Each row is a point on a landscape with many valleys, with its height.
A ball rolls from a point to the lowest of its 6 nearest points, and stops where none of them is lower. Distance is the straight distance between rows; heights are no part of it.
k_445: -66 -198 -412 -66 -66 -120 96 115  (h 1.44)
k_985: -261 155 -380 182 -162 105 -166 -144  (h 1.99)
k_100: 529 -225 898 -246 125 -164 317 324  (h 4.20)
k_635: -87 253 483 348 298 387 -297 -256  (h 4.66)
k_662: -286 -141 -761 143 133 228 316 -379  (h 5.63)
k_714: 99 67 435 118 346 295 -283 -1  (h 7.33)
k_149: 187 -176 561 24 360 166 -179 115  (h 3.10)
k_232: -439 73 -675 348 33 210 259 -599  (h 2.96)
k_126: 149 -182 -77 -271 -188 -384 178 323  (h 2.80)
k_664: -323 588 258 354 85 129 -414 -779  (h 3.44)
k_584: -400 -5 -740 177 147 315 333 -638  (h 4.23)
k_683: 380 -236 731 -172 256 -106 63 271  (h 3.13)
k_891: -34 112 -87 -45 -53 75 -260 56  (h 1.37)
k_105: 66 39 -2 -147 -17 8 -249 146  (h 1.88)
k_74: 397 -116 206 -361 -493 -427 660 489  (h 2.32)
k_237: 123 48 174 -207 46 71 -238 164  (h 2.13)
k_471: -151 102 -349 93 -115 44 -136 33  (h 2.34)
k_839: -227 479 325 349 128 323 -348 -485  (h 3.47)
k_748: -340 408 -197 288 -107 142 -320 -417  (h 2.75)
k_226: 391 -130 502 -389 -131 -269 211 299  (h 4.12)
k_687: -184 -178 -622 67 29 61 234 -55  (h 4.13)
k_115: 95 -295 -170 -262 -201 -455 421 271  (h 1.49)
k_868: 198 -314 -157 -257 -220 -446 584 325  (h 1.97)
k_14: 146 -52 516 6 316 238 -263 92  (h 4.19)
k_495: 169 -38 49 -249 -114 -159 -54 278  (h 2.31)
k_378: -148 -300 -554 -12 38 -82 228 59  (h 2.70)
k_239: 27 -210 -252 -177 -109 -265 102 230  (h 3.04)
k_475: -455 242 -481 450 -183 73 -43 -485  (h 3.25)
k_268: 2 0 -192 -84 -121 -26 -131 175  (h 2.25)
k_317: 24 -405 -370 -208 -82 -306 505 153  (h 2.73)
k_401: 323 -249 1 -281 -410 -479 808 381  (h 2.18)
k_264: -381 85 -582 324 -62 103 36 -358  (h 0.62)
k_806: 284 -31 295 -313 1 -179 -60 228  (h 2.59)
k_322: 110 45 214 -110 150 157 -283 99  (h 2.57)
k_747: -256 6 -531 230 -57 83 7 -146  (h 2.19)
k_487: 8 -82 -197 -112 -86 -109 -68 186  (h 2.55)
k_774: -131 364 202 182 99 334 -375 -286  (h 3.28)
k_552: -154 285 -138 160 -87 190 -295 -160  (h 2.23)
k_68: -241 409 11 221 -63 226 -360 -343  (h 2.65)
k_546: 263 -122 544 -118 253 69 -146 176  (h 2.63)
k_789: -341 513 -119 371 -151 112 -323 -565  (h 3.15)
k_348: -307 -92 -616 221 14 107 141 -222  (h 3.18)
k_376: 2 199 204 61 132 296 -362 -65  (h 3.51)
k_241: -195 407 283 277 128 351 -334 -389  (h 3.29)
k_280: 365 -431 891 97 308 -149 91 354  (h 1.29)
k_215: 377 -110 202 -388 -309 -434 382 409  (h 2.61)
k_866: -91 -354 -534 -116 52 -123 364 35  (h 2.67)
k_730: -366 305 -378 344 -146 124 -170 -298  (h 2.30)
k_659: 15 51 506 240 371 360 -316 -34  (h 8.94)
k_797: 286 -294 745 90 367 -2 -53 261  (h 2.97)
k_66: 295 -82 308 -374 -104 -281 69 291  (h 3.53)
k_823: 449 -57 475 -392 -250 -371 377 426  (h 1.23)
k_134: 374 -115 532 -327 45 -161 41 275  (h 2.93)
k_926: 244 -25 312 -265 94 -8 -149 161  (h 2.33)
k_781: -137 -115 -477 65 -80 7 27 51  (h 3.72)
k_145: -61 198 -56 29 -18 168 -337 -22  (h 1.87)
k_817: -27 -381 -454 -135 -41 -199 406 121  (h 2.58)
k_572: -285 307 -305 225 -127 146 -239 -246  (h 2.21)

For each start below, name the point where the ball stops.
k_774 | k_891
k_149 | k_891
k_241 | k_264
k_134 | k_891
k_748 | k_264
k_546 | k_891
k_789 | k_264
k_664 | k_264

Call two points neighbours if one is among the 6 nearest of the other. Go from one point of each pair to the other, from neighbour to neighbour, staying as low as possible. Name the highest point that can't be avoided.
k_115, k_280 | k_546
k_891, k_823 | k_817
k_445, k_891 | k_268
k_264, k_891 | k_552
